Each row is a point on a landscape with many valleys, with its height.
A ball rolls from a point to the lowest of its 2 nearest points, and stops where none of them is lower. Distance is the straight distance between rows; heights are no part of it.
zik (h 31.3): [122 125 118 111 122 151 123 139 132  85 144 116 129 170 129 142 119 128
 123 121 106 125 120 125 124 124  99 126 155]
vefev (h 33.2): [127 169 121 174 161  86 165  82  72 186  72 178 134 111 120  76 135 119
  90 113 126 143 164 106 166 122 171 128 144]
zek (h 54.3): [115 115 146 133 197 165 148  75  85 151  94 169 128 108 121  96  89 108
 111  91  98 166 128 140 136 123 164 161  97]
peri (h 46.7): [119 231 116 123  98  91 190 148 167 149 106 158 158 160 148 106 133 150
  61 146 113 121  86 143 104 110 110 111 156]
dor (h 48.3): [142 117 150 119 163 144 124 118  63 137 113 128 177 142 134 122 102 112
 159 150 117 153 165 110 156 139 115 120 155]
Zinu (h 52.0): [151 148 138  97 171 123  81 160 119 145 156 119 164  96 141 164 147  96
 164 112 168 128 143 161 115 134 136 139  73]
Lev (h 71.3): [111 167 141 119 146 140 151 139 143 121 109 140 120 155 113  97 104 133
  73 105  96 156  88 116 126 101 118 159 110]
Pav (h 57.5): [178 141 137 126 149 113  72 136  90 164 133 106 162 127 132 125 164 104
 158  97 130 110 157 104 173 116 124 132  61]
tede (h 47.9): [159  78 111  87 113 157  86 138 160  70 200  76 134 119 123 153 158 118
 173 113 117  70 166 158  95 128 123 110 145]
Rus (h 43.2): [104 173 134 109  97 141 159 107 123 108 132 142 169 154 166 148 113 133
 105 161 137 123  87 153 118 139 104 105 203]
Nata (h 57.7): [161 155  73 166 121  65 162 165  96 125 131 128 211 142 167 164 186 141
 108 171 140 121 170 157 130 130  59 108 176]
Lovop (h 36.8): [116 169 136 149 177  99 178 110 117 172  93 212 159 122 132  89 120 102
 114 169 135 183 155 164 127 121 148 106 178]
fud (h 70.5): [151 155 138 153 142 100 128 156 110 148 110 125 132 149 127  91 144 135
 114  91 114 134 139  78 174  94 105 162  79]
Kasog (h 44.1): [126 157 173 126 165 108 154 156 118 149 110 158 154 131 141 102  94 135
 144 176 141 170 143 128 134 131 104 141 157]
Gubik (h 42.7): [117 150 143 119 109 160 126 102 146 123 116 161 101 145 126 112 114 140
 116 118  95 132  74 143 139 128 152  97 119]
sev (h 47.8): [114 143 124 160  72  82 172 147 134 132 128 122 166 147 168 139 119 151
 120 207 170 126 117 139 127 140  90 123 207]
niba (h 41.5): [ 88  85 104 122 121 131 111 157 193  91 142 132  61 135 108 152 118 136
 144 110 106 148  99 146  89 129 132 128 106]
luk (h 59.5): [122  95 159 122  90 118 133 152 159  93 184  51 129 105 184 164 107 167
 160 126 157  62 134 147 101 154 100 164 142]
rovu (h 36.5): [106  96 147  91 139 139 116 123 136 112 155 116 139  73 130 192  98 104
 185 173 173 144 126 179  92 168 111 128 132]
Zuza (h 36.3): [116 179 190 102 164 155 132 152 133 120 138  96 162 116 175 133 103 151
 118 143 133 145  89 153  96 136  85 155 135]
Kegel (h 15.9): [121 107 122 101  95 195 152 134 152  69 133  73  97 149 117  97  93 160
 117 129  65 109  93 133 103 151  98 144 158]
keva (h 36.9): [131  86 112 121 177 123 107 139 102 137 129 134 116 132  86 141 126 100
 140 111 133 167 166 104 142 109 121 152  94]
zigef (h 20.6): [109 113 174 128 153 146 135  56 134 185 104 186  76  61 115 108 110 143
 128 109 130 149  99 172 115 131 195 136  49]
nuvu (h 38.3): [153 103 131 109 133 152  82 170 174  91 176  48 113 109 153 143 149 133
 163  76 114  64 141 157  98 142 120 156  81]
mugaf (h 53.8): [152 189 165 125 185 108  89 165 104 170 127 124 173  86 182 131 149 129
 150 123 168 126 126 152 119 138 129 146  84]
kasa (h 66.3): [122 174  85 168 118  82 168 114 110 152  83 169 116 132 133 141 152 119
  91 127 146 119 136  93 149 130 129 109 169]
dod (h 29.7): [101 145 112 122 133 126 129 139 147 104 137 164 137 170 122 143 135 110
 119 133 122 162 122 140 117 110 116 108 155]
bere (h 14.1): [113 104 147 106 138 181 155 136 129  95 114  81  95 117 120  98  73 165
 134 129  74 141  90 140 107 163  88 158 127]
kazek (h 44.2): [121 132 157 132 117 172 140  87 133 138 104 169  89 133 106  69 121 141
  98 104  80 152  63 141 146 104 165 138  70]
Vetir (h 59.2): [161 108 139 141 153 150  94  93  76 148 103 103 146 126 109 102 139 101
 157  93  92 118 148  76 186 126 124 139  65]
fes (h 19.4): [154 101 123 146  68 162 128 126 122  93 107  64 115 165 108  89 108 163
 120 158  83  86 124  47 165 137 134 100 169]
kug (h 33.9): [113  66  95 120 128  96 119 160 148  88 170 115 129 130  99 182 117  99
 172 170 172 143 182 117 102 129 104 132 164]
roza (h 18.9): [ 91 164 153 143 150 135 167  78 113 157  80 161  90  81 142 122  87 135
 104 111 139 122 101 114 134 157 157 142 135]
Vef (h 49.1): [155  56 105  86  87 158 105 102 121  83 193  65 142  93 114 154 136 132
 193 138 141  61 161 154 109 153 123 111 169]
laz (h 31.5): [ 95 157 123 158 164 107 191 111  97 157  72 186 144 123 127 100  92  98
  99 173 144 177 146 117 131 131 162 126 200]
mor (h 62.2): [128 145 125 145 106 146 166 126  76 129  78 104 149 163 118  92  85 140
  94 170  99 132 120  45 159 136 126 121 178]
Pege (h 47.3): [132  91 121 121 138 147 121  90 116 161  97 133  76  80 106 132 113 120
 147  93 116 124 101 141 136 157 151 148  50]
gitim (h 50.5): [123 139 129 110 167 111 111 122 118 155 133 159 138  97 128 172 134  89
 149 113 161 142 137 152 126 131 140 132  95]
Rafo (h 71.7): [ 97 193 172 125 139 128 166 132 166 138 105 139 111 119 146 117  96 164
  85 126 126 138  76 125 108 122 115 145 113]
Fisa (h 51.3): [125 128 107 114 147 133 118 131  86  91 145 123 192 152 133 163 146  93
 122 138 155 152 170 129 126 119  86 124 184]
femus (h 65.8): [ 87 142 136 146 118 158 166 108 136 141  84 178  80 122 109  88  82 129
  80 158  98 156  60 120 120 133 211  99 147]
vek (h 24.4): [105 127 100 146 117  87 155 187 167  94 151 120 150 185 142 144 133 127
 107 168 149 155 158 122 103 106  76 135 192]
paza (h 26.1): [120 122 114 123 127 105 116 188 181  76 177 118 155 185 132 139 160 122
 129 136 127 136 165 143  97  93  90 116 171]
vifo (h 41.3): [122 155 154 118 124 137 111 114 151 131 126 147 105 121 151 146 130 136
 131 100 127 113  86 152 128 140 128 116  98]
papeb (h 44.3): [110  99 130 128  55 127 142 159 189  77 179  86 114 173 145 126 102 168
 130 167 122  90 123 131 105 123 123 110 200]
Zipib (h 57.8): [156 108 128 118 160 137  85 143 118 143 141  73 123  90 122 141 134 108
 157  81 119 112 123 125 138 144 118 179  31]
fim (h 60.8): [130 191 131 147 115  94 163 114 141 177  99 215 125 143 114  63 150 144
  84 143 116 157 106 152 142  98 175  93 139]
mupor (h 23.9): [ 96 170 164 145 162 137 195  81  95 163  68 163 125 106 126  74  63 130
  91 133 110 143 113 103 141 142 182 140 157]
mel (h 54.9): [162 182 120 133 125 101 124 148 117 142 123 163 176 157 148 121 166 135
 120 144 124 137 139 158 144 113 106  81 152]
rovo (h 70.7): [104 129 106 131 158 122 125  79 108 158 134 196 113 125 101 136 160  90
  95  76 147 158 129 146 126  88 164 154  97]
loru (h 53.1): [139 139 110  77 187 133  84 152 117 126 171 101 177  70 118 201 137  63
 153 115 178 147 141 166  99 144 154 146  67]
dofa (h 52.2): [109  91 101 143 162 174 137  76  84 135  83 168 109 135  98 113 101  88
 101  96 102 161 132 104 149 118 173 131 114]
salo (h 35.3): [101  99 123 114 139 101 125 152 156 100 163 137 138 102 118 182 112  81
 180 191 188 165 154 157  94 145 107 133 144]
bem (h 12.9): [111 126 162 109 184 178 104 116 148 135 124 104 101  62 150 150 138 148
 125  91 129 140  80 190  79 146 118 153  41]
lera (h 17.6): [122  64  97 100  97 188 132 117 139  65 150  74  88 122 112 118 114 153
 153 130  80 101 120 151  90 160 103 121 181]
tema (h 51.5): [179  82 122 118 105 163 102 118 126  85 179  35 149 131 137 108 147 148
 162 103 100  34 171  99 131 127  97 127 158]
dabe (h 48.9): [168 141  85 150 138  96 112 117  87 152  90 159 175 149 116 146 188 124
 105 127 140 132 192  91 159 119 110  76 137]
fus (h 27.7): [119 146 110 126 111 109 121 168 182  94 159 146 140 205 128 126 162 135
 104 126 105 148 127 137 112  88 106  85 156]
boka (h 52.8): [168 125 139 118 113 134  93 160 127  94 178  45 166 147 177 135 152 133
 147  93 122  51 164 117 130 126 101 145 140]
gapu (h 29.8): [ 81  84  98 128 105 160 145 137 135  69 140  98  93 145 116 154  89 130
 124 161 123 139 104 118  98 149 112 140 202]
Tofa (h 41.1): [158 147 116 149 155  96 127 104  79 179  93 178 148 131 111 112 161 109
 112 106 137 147 172 106 166 106 141 111 111]
mibu (h 46.5): [128 194 137 132 135  90 180 158 136 152 105 162 172 138 151 104 125 144
 115 192 135 161 123 153 120 130  92 126 171]
bibup (h 62.8): [114 128 140 118  93 165 165 109  79 117 111 100 163 157 136 114  75 144
 109 181 116 134 106  99 146 158 116 125 204]
nulof (h 26.0): [167  63  99  94 132 146  78 126 138 140 161 102  96 106  70 139 148 102
 167  93 107 129 146 151 124 129 144 135  41]
bupa (h 17.7): [ 82 176 169 134 200 125 154  61 128 170 104 190 145  79 145 119 121 102
 105 114 156 158 132 179  98 133 167 130 152]
patub (h 36.2): [158  90 116  87 160 155  82 168 139 106 181  34 134  81 125 152 138 118
 182 103 131  91 153 155  88 157 117 165  79]
Dofor (h 67.0): [101 199 140 163 142  81 192 117 133 167  79 175 106 108 108  66 125 141
  65 120 133 150 116 107 137 112 167 156 144]
gefuf (h 68.4): [117 183 164 149 138 114 137 119 157 150 129 156 101 116 140  96 151 149
  69  69 130 140  73 136 129  83 139 185  58]
Vevib (h 10.3): [124 106 166 151 139 164 160 112 109 143  62 123  74  87 109  62  77 152
 137 118  77 152  85 114 146 151 149 156  61]
Lozuz (h 69.0): [133 180 120 148 140 101 122 126 138 149 133 160 114 138 150 126 181 123
  82  55 135 116 104 137 134  79 135 159  75]
vam (h 42.6): [175 107 111  86 112  89  80 169 165 123 195  78 163 114 125 186 160  95
 178 129 164  86 193 132 118 132 138 108 101]
menut (h 43.1): [ 90 113 100 137  72 121 139 168 192  75 156 123 109 184 124 141 119 136
 118 181 120 130 114 118  96 116 132  96 199]
Fopi (h 25.2): [129 114 124 138  75 119 130 132 105 111 131  79 138 154 147 143 112 155
 128 148 136  91 140  74 152 144  98 128 188]
rovuv (h 62.3): [106 194 135 134 172  89 131 147 149 138 144 168 173  94 178 164 167 103
 130 148 185 151 118 191  76 128 106 120 135]
vopo (h 32.7): [145 103 142 100 139 167 114 135 111  83 160  61 139 140 131 123 115 144
 156 123  99 105 142 127 124 141  82 153 160]
Viru (h 22.9): [126  86  99  92 143 158  87 102 136 134 153 142 105 112  94 153 155  90
 142  81 117 153 113 178 111 123 150 131  48]
gez (h 67.7): [125 215 152 154 146  79 173 131 138 173 102 164 117 109 130  78 139 154
  65  92 137 140 107 121 132  96 130 175 108]
sifu (h 68.9): [137 153 176 153 111 118 142  90 141 164 117 169  88 100 115  70 155 155
  98  88 128 134  80 124 152  87 167 190  43]
kor (h 26.8): [138 117 174 109 159 151  95 133 134 152 137 164 110 120 112  94 125 135
 150 116 111 168 102 166 125 110 146 132  66]
ziv (h 26.9): [120  87  99 153  95 108 141 163 135  90 145  90 152 171 116 135 125 137
 121 201 157 144 170  94 126 116  89 121 223]
Tonot (h 63.0): [105 166 173 134 134 126 155  94 146 174 112 215 115 123 110  49 122 143
  88 137 119 179  90 163 128  93 197 125 115]
saro (h 58.4): [123  81 124 103 107 107 120 154 151  79 208  44 155  92 158 194 126 122
 164 125 181  77 159 149  87 142 104 176 151]
nis (h 51.9): [169 160 113 132 106 103 119 172 131 116 140 107 190 181 159 118 165 149
 109 136 115 115 164 131 136 107  78  95 169]
lir (h 55.6): [140 109 130 131  75  86 126 170 151  93 207  73 194 148 190 149 161 143
 149 153 170  79 171 169 107 120  92 126 194]
vudef (h 19.5): [127  51  94  97 113 179 100 128 148  85 143 116  81 134  85 123 129 129
 170 133  86 129 135 155  99 148 132  97 147]
tipaf (h 25.8): [151 107  97 154  62 128 110 134 153  92 123  95 137 193 125 133 160 157
  96 130 116  80 167  62 144 117 119  69 171]
levad (h 57.4): [125  79 123 113  93 112 119 145 130  76 204  70 179 126 151 168 134 124
 164 159 184  98 165 152 112 125  94 140 200]
vik (h 19.1): [147 147 148 129  75 169 142 110 128 100 111  81 111 143 144 105  99 154
 132 122  82  71  87  94 163 156 112 128 127]
pugup (h 9.2): [104 102 140 120 142 154 134 130 165 121 107 104  59  81 132 135 108 161
 132  97 111 136  83 163  92 153 111 153  69]
Dazir (h 39.8): [140 125 140 121 107 137 101 147 167 104 150  95  99 139 144 138 134 140
 141  77 106  82 106 137 128 134 119 131  82]
tufun (h 66.2): [ 94 187 102 167 121  95 190 133 128 157  72 175 102 134 108  89 126 124
  54 155 128 149  99  89 129 111 183 122 178]
zisiv (h 20.5): [147 117 134 137 107 190 130  84 114 112  84  93 105 141 112  84 122 129
 135  98  61  93  84 106 179 150 128 129  87]
vofe (h 64.2): [112 149  91 169  94  90 147 161 155 124  91 160  80 170 109 115 137 137
  70 129 125 135 108  76 147  96 156 109 136]
pep (h 29.6): [155  69  89  80 142 135  95 138 130 121 164  85 115  96  80 178 125  91
 174 119 138 120 172 125 120 151 135 130  87]
dava (h 15.3): [ 92 125 143 128 148 128 152 105 116 141 101 149  95  89 133 165  82 126
 142 144 153 135 111 118 121 165 132 139 144]
Gofa (h 63.8): [112 124 106 151 101 137 148 169 138 117  91 129  85 167  91  98 106 135
  83 147  95 149  97  63 144 111 158 115 145]
Dagup (h 38.2): [138 124 154  93 111 128 101 134 128 116 176  95 160 101 163 180 123 126
 187 151 174  97 132 163 112 155 110 123 141]
kot (h 63.3): [121 181 136 138 133  65 117 155 179 152 145 163 149 100 184 182 169 122
 145 131 180 118 124 178  95 132 121 111 109]
reg (h 65.2): [137 167 118 134 148  72 144 128  87 165 123 143 177  80 166 174 147 101
 152 152 190 120 162 143 128 154 106 133 145]
buvu (h 45.6): [118  96  89 146 150 120 111 112 113 155 109 196 118 147  76 146 146  86
 111 131 147 178 162 105 142  98 172  96 122]
temiv (h 56.7): [153  99 127 113 180 158  98  98  80 168 123 108 138  88 106 126 133  85
 149  73 114 135 127 132 150 136 143 181  26]
Vafig (h 60.1): [138 186 105 143 110  91 166 142 100 128 135 137 198 137 189 159 157 135
 104 150 153 116 128 163 123 136  75 125 186]
vozar (h 50.0): [139 121 125 124 138 143 139 120  67 111 117 116 196 168 124 123 118 122
 122 163 127 153 167  99 148 126  89 112 197]
ler (h 61.4): [117 155 148 151  86  92 158 158 158 124 109 115  92 130 163 138  95 163
 126 134 143  94 104  92 139 143 122 133 128]
gibab (h 49.4): [156 144 114 143  80 103 154 171 132 119 128  88 177 190 140 104 133 179
  98 179 117 114 156  95 145 114  84 106 192]
ratez (h 54.2): [148 145  64 163 143  66 143 140 100 137 112 153 171 144 136 156 186 115
  98 145 150 138 180 124 134 119  85 102 161]
nudi (h 41.4): [107 132 148 128 183 124 145 129 119 148 114 191 140 132 118 110 102 104
 128 146 137 195 139 146 120 110 140 134 139]
pibe (h 17.8): [112 207 151 119 179 138 133 117 133 155 131 185 164 139 141 103 153 114
  75  97 122 172 101 177 111  96 137 141 127]
komed (h 12.1): [ 83 103 144 115 148 155 135 123 145 118 111 118  82  82 133 165  85 146
 143 134 132 149 103 152  89 170 108 141 114]
Zazak (h 50.1): [111  91 103 140 148 139 127  93  98 155  95 173  88 113  90 143 112  90
 128 123 136 148 137 105 151 134 179 117 117]
lav (h 55.4): [165 188 153 134 176 126  88 146  91 176 121 135 168 116 162 103 164 114
 135  94 139 125 126 139 153 114 134 151  65]
nadu (h 63.4): [112  92 109 143  85 155 135 168 147  86 109 103  69 159 101 105  86 142
 104 177  88 126  85  74 127 138 161 107 172]
Niv (h 32.1): [129  79  92 102 149  99 104 163 161 111 168 107 114 113  93 191 126  92
 163 126 165 139 176 124 106 130 119 142 105]
mal (h 50.4): [168  63 126 110  93 165 109 106 105  83 201  48 170 121 128 116 141 154
 169 141 135  58 174 114 125 114  98 125 197]
sif (h 69.8): [141 155 106 166 138  75 130 142 123 153 110 150 112 145 127 129 166 124
  90  71 140 125 140  85 156  86 121 152  84]
Dib (h 15.2): [ 89 141 182 126 179 142 127  48 141 178 132 188 103  62 132 109 143 135
  94  92 150 166 104 187  91 109 193 156  79]
rog (h 30.7): [108 108  91 161 144 124 143 136  91 130  83 145 112 155 102 138 111 110
  91 150 137 157 149  51 147 128 140 121 167]
zan (h 46.6): [150 106 119  96 119 119  74 166 178  93 197 112 141 143 128 159 167 109
 171 113 138 103 163 161 104 109 133  98 117]
pirom (h 61.9): [140 154 161 141 122 125 139 120  78 141  94  93 143 116 151 101  96 147
 152 128  99 109 123  65 177 142 107 148 116]
pov (h 62.5): [153 150 166 123 125 120 109 128 101 147 124 100 141 109 160 134 109 142
 171 123 131  92 128 111 154 158 113 138 109]
faduf (h 61.3): [140 213 137 135 154 101 134 160 115 143 136 141 197 111 202 148 170 130
 119 139 161 125 117 182 106 138  90 130 153]
segiv (h 57.9): [144 189 121 143 145  80 137 132 134 175 119 212 153 142 138 101 180 129
 110 141 130 159 130 178 135 100 133  91 137]
domo (h 48.8): [129 117 132  99 161 133 115  93 115 176 122 143 112  63 111 172 111  98
 153 102 151 129 128 149 128 163 160 136  54]
Gazev (h 36.4): [180  78 104 110 107 111  77 143 144 111 176  81 159 131 106 160 160 121
 162 129 147  81 218  96 130 118 116  93 130]
Bavo (h 39.2): [135 113 112 133 141 108  95 135 133 154 136 196 122 163  93 124 163 109
 133 127 138 177 148 138 141  83 153  97 103]
Lofoz (h 66.4): [114 187 109 148 138  83 169 108 110 159 101 171 145 106 160 155 142 115
 114 131 167 122 136 139 129 145 119 124 168]
zomo (h 20.2): [169  77 138  98 144 189  92 113 117 139 118  85 111  99 109  83 146 120
 178  95  73 122 113 179 136 159 124 132  41]
mog (h 55.7): [123 120 160 123 199 174 125  82  91 158 112 141 126  85 128 107 118 107
 118  72 114 151 108 162 130 128 146 186  48]
rab (h 33.3): [122 127  93 142 105 120 123 138 126 110 121 153 148 176 123 155 151 124
 107 164 139 140 143 110 133 118 116  76 187]
pem (h 23.1): [161 101 159 124 145 178  94 103 110 144 122 133 113 128 108  75 144 121
 146  91  84 138 103 146 163 116 138 149  41]
musog (h 17.5): [152 105 118 118  89 193 132 115 136  85 118  58 109 165 107  83 109 152
 120 129  60  82 110  88 144 136 108 121 160]
risu (h 32.5): [144 131 158 129 150 107 106 129 122 179 133 202 124 133 104  86 151 128
 126 125 131 182 128 150 145  77 166 136  80]
Vot (h 41.7): [111 124 143 105  86 144 138 105 109  93 167 119 186 152 147 146 116 124
 146 184 159 130 110 164 125 140  96 110 216]
zeto (h 60.3): [144 129 137 157 128 144 128  79  82 157  78 142 121 126 113  90 125 116
 129 101  98 116 123  68 194 125 152 128  83]
rolut (h 47.5): [131 159 129 112  59 123 160 168 158 108 132  95 156 195 131 101  98 156
  93 172 104 109 104 105 122 120 109 115 182]
gipi (h 25.0): [132  63 103 121  91 133 120 138 139 104 138  78  68 107 116 158  99 144
 175 131 125  90 141 111 120 168 123 133 131]
Tegur (h 28.8): [104  62  91 140  87 152 144 151 138  65 163  71 115 164 115 143 105 137
 115 174 137 117 145  91 114 126 113 136 226]
Ritug (h 46.4): [125 110 162 128 162 142 144 131  83 139 100 137 136 130 121 100  62 129
 157 176 106 163 146 103 144 147 132 136 151]
lib (h 22.8): [148 128 112 141  88 140 111 158 166  97 119 112 127 207  98  93 149 151
  87 133  92 114 145  81 144  93 125  82 149]
zeza (h 63.1): [119  75 100 155  88 163 129 141 131 104  95 115  37 125  95 112 106 139
 127 137  86 121  89  94 140 153 170 106 119]
Vafo (h 52.1): [164 130 121 129  99  78 102 181 141 115 176 102 185 148 176 159 174 131
 163 150 164  91 184 151 118 125 102 102 156]
ruze (h 20.3): [106 118 110  99 139 135  83 126 163 100 170 150 123 130 122 173 155  99
 152  90 131 139 103 179  95 114 137 111  92]
fezi (h 24.5): [174  87 130 131 123 149  77 130 133 120 126 120 123 175  78  86 164 135
 130 107  95 128 160  86 165  91 130 103  92]
Rubu (h 65.3): [ 93 122 122 134 119 102 121 108 165 161 127 196  87  96 116 169 123 107
 157 146 168 142 106 146 113 140 172  94 114]
Vip (h 45.2): [132  97 142 154 128 176 151  64  98 142  86 161  91 119  98  58 121 122
  95  94  82 153  83 121 162 105 183 175  47]
tad (h 45.5): [129  66 132 119  78 149 146 150 167  76 192  58 110 134 131 102 100 181
 158 162 112  69 138 128 100 127 114 140 200]
ses (h 25.7): [151  99 124 100 132 157  79 116 112 123 140 135 135 142 105 142 134 108
 160 113 116 122 149 132 147 134 132  95 112]
bof (h 46.2): [136  73 123 139 134 173 135  58  97 164  84 145  79  81 105  92 126 114
 130  79  87 141  94 149 151 140 170 172  23]
Piv (h 27.3): [126 127 100 153 112 114 132 132 100 117 101 107 118 158 126 150 122 131
 110 123 134 110 150  54 157 132 108 129 157]
Nilog (h 62.7): [135  93 106 172  88 136 118 124 127 125  91 128  56 140  92 110 129 135
 116 114 109 118  96  67 169 122 172 121  88]
Bape (h 40.6): [ 90  89 101 131 130 115 118 133 158 132 137 163  55 122  97 156 126 120
 129  99 130 158 105 132 110 109 149 147  77]
dibi (h 19.3): [105 128 128 142 123 104 158 120  80 147 103 137 135 114 151 155  88 127
 149 174 167 137 145  93 142 155 113 142 172]
Dep (h 33.5): [152  76  98  96 169 131  90 123  93 142 137 103 148 110  72 165 129  78
 156 108 134 157 186 106 144 132 127 133  75]
Tilu (h 44.8): [120 207 118 121  97 128 154 118 139 128 121 146 151 165 170 146 136 139
  85 113 123 106  94 135 128 127 110 105 162]
Sav (h 16.8): [150  96 151 103 157 172  83 129 148 146 133  92 101  68 125 114 143 137
 169  95 110 132  95 190 102 155 130 146  18]
kur (h 63.7): [164 170 137 143 125  77 122 145  88 168 112 129 170 115 167 137 142 138
 155 144 151 105 154 115 161 143 101 121 131]
kuzu (h 61.2): [130 157 143 153 119 129 155 121  91 149  73 129 117 137 123  89  95 136
 114 128 107 123 119  61 175 133 137 131 123]
tuk (h 39.1): [101 114  99 144 155  96 131 150 137 138 123 159  85 132  98 151 126 107
 120 103 152 162 137 104 132 108 132 156 107]
Fitom (h 52.6): [144 160  99 126 163 106 116 160  87 117 135 102 187 136 160 164 167 108
 119 104 152 122 159 122 132 125  80 142 138]
Veg (h 33.1): [169  76 105 109  95 131  81 102  97 111 148  77 175 136 110 162 150 126
 164 147 157  86 204  76 149 136 115  86 166]
sos (h 42.2): [ 97 101 107 130  99 105 111 165 199  89 162 136  87 156 123 155 128 129
 154 141 126 132 127 133 100 121 133 101 144]
zateg (h 49.3): [137 205  87 154 106  77 198 151 143 158  91 171 159 148 136  99 147 156
  82 195  99 133 117 151 124 120 110  91 175]
posu (h 45.7): [112 137 140 130  59 105 161 163 170 104 164  95 158 170 163 136 111 163
 124 179 144 110 117 141 115 128  93 124 206]
zofud (h 22.2): [145  67 114 112 129 178 100 107 111 115 115 121  98 135  92 111 117 123
 160 118  83 132 135 126 144 148 137 108 110]
zelo (h 64.4): [104 149 133 128 121  87 121 126 172 148 143 181 126  96 146 178 133 111
 166 171 182 136 122 167 102 141 134  91 128]
Zer (h 13.7): [109 108 166 124 144 179 159 116 126 128  76 129  86  95 117  93  68 160
 131 144  85 160  80 145 118 170 138 131 104]
tosog (h 71.0): [139 159 151 132 152 143 132 144 122 123 118 106 121 144 137 101 125 130
 105  82  95 120 100 101 153 118 103 165  83]
Gadet (h 66.1): [116  83 125 115 115 138 105 125 146 132 126 152  79 105 103 153 105 123
 177 151 128 145 117 150 118 155 157  99 111]
zusim (h 25.9): [115 106 152 143 136 124 134  56 114 184 114 205  81  89 102  84 126 122
 112 103 137 162 123 148 134  97 214 160  73]
fir (h 13.6): [ 84 172 163 117 193 130 132  83 139 155 123 178 139  63 159 167 134 104
 118 113 175 145 109 178  85 136 139 129 120]
tagib (h 65.0): [ 92 158 106 164 114  91 151 126 147 151 101 194  79 129 115 129 135 119
 100 136 152 145 109 106 131 112 173 110 147]
riz (h 23.0): [135  91 115 143  60 123 123 133 123 108 120  79  82 130 136 144 103 154
 155 151 131  74 130  77 145 166 133 114 152]
Ralo (h 24.6): [ 96 164 148 151 188  99 164  59 101 185  90 190 130  95 122  83 113 103
  94 103 144 155 160 151 132 128 195 144 159]
sipe (h 13.3): [ 83 170 152 105 182 163 124 103 143 123 142 161 129 120 146 136 133 119
 100  86 121 161  76 176  92 114 125 148 107]
sur (h 40.0): [112 136 181 103 121 146 114 124 132 106 168 114 182 113 172 158 115 136
 161 178 170 136 107 189 102 152  93 112 175]
rekes (h 27.4): [125  80 108 124  94 160 120  89  63 102 131  81 155 146 124 157 105 125
 143 151 135 109 145  86 148 151 113 115 192]
zafak (h 30.3): [151  90  98 123  89 125  92 134 155  80 167  97 151 170 123 159 174 133
 127 116 137  79 188 107 123 109 114  78 165]
Goken (h 69.9): [132 133 108 126 143 131  93 102 116 141 142 158 120 141 121 141 176  94
 100  57 136 129 117 130 145  88 143 145  60]
sebeg (h 31.8): [141 131 150 157 138 104 137  89 102 191 107 202 106 127 100  68 146 123
 106 115 132 165 134 123 161  86 195 147  87]
gesu (h 62.1): [128 129 130 150  97 106 127 130 137 139  94 128  65 113 128 134 107 147
 138 109 128  96 103  79 155 145 148 131  91]
liv (h 34.2): [153  72 128  97 150 155 108 140 115  98 166  39 130  91 132 126 116 135
 187 120 115  91 157 141 105 160  90 165 127]
tefa (h 29.5): [153  70 111 106 121 156  98  93  73 109 131  77 152 120 104 154 121 115
 170 136 128 106 182  85 145 155 112 112 151]
naliv (h 11.8): [121  94 138 104 144 174 123 157 160  95 134  72  80 103 121 110 116 161
 144 100  83 139 102 164  86 151  87 160  95]
fativ (h 34.3): [125 142 173  96 114 175 134 127 122 100 151  72 152 129 162 126  95 161
 131 141 114 108  94 150 113 154  88 150 161]
Kigov (h 9.4): [ 74 160 148 120 183 132 120  90 154 150 144 182 115  86 139 148 155 115
  92  79 156 159  91 182  82 102 154 147  87]
nebi (h 72.1): [ 81 172 154 129  95 126 166 129 194 124 106 150  79 125 134 126  88 169
  94 146 116 132  53 125 103 131 150 113 125]
simik (h 64.5): [ 83 184 162 138 122 126 185  99 157 165  90 194  97 116 101  55  96 143
  67 154 116 165  71 132 110 107 212 113 135]
Mur (h 47.4): [157 149 120 113 110  78  90 168 155 136 169 104 167 119 171 191 166 103
 163 118 175  78 161 155 114 142 134 110  97]
narib (h 19.6): [155 126 144 130 117 139 111 158 147 115 124 134 122 186  89  66 129 151
 111 127  79 147 120 104 158  91 126 109 105]
fifep (h 52.5): [158 193 107 158 112  85 176 160 122 154  84 160 147 162 119  79 145 154
  81 158 103 138 131 101 153 107 119  98 143]
Difov (h 53.7): [149 126 109 123 122 118 109 146 101  95 161  60 170 148 163 175 149 121
 128  95 149  80 168 105 131 128  80 152 148]
Gozu (h 30.8): [134  94 114 120 110 129  97 128 125 111 133 142 138 157 103 150 135 108
 152 167 142 133 167 111 138 132 131  77 168]
Birod (h 60.6): [129 147 171 135 110  99 130 179 165 114 148  82 120 127 185 149 113 169
 141 123 139  84 126 125 121 146  93 160 116]

For each start below, name the point where the ball stops.
Gozu: pugup
simik: pep
temiv: Kigov
fifep: pep
zelo: Kigov
sev: pep
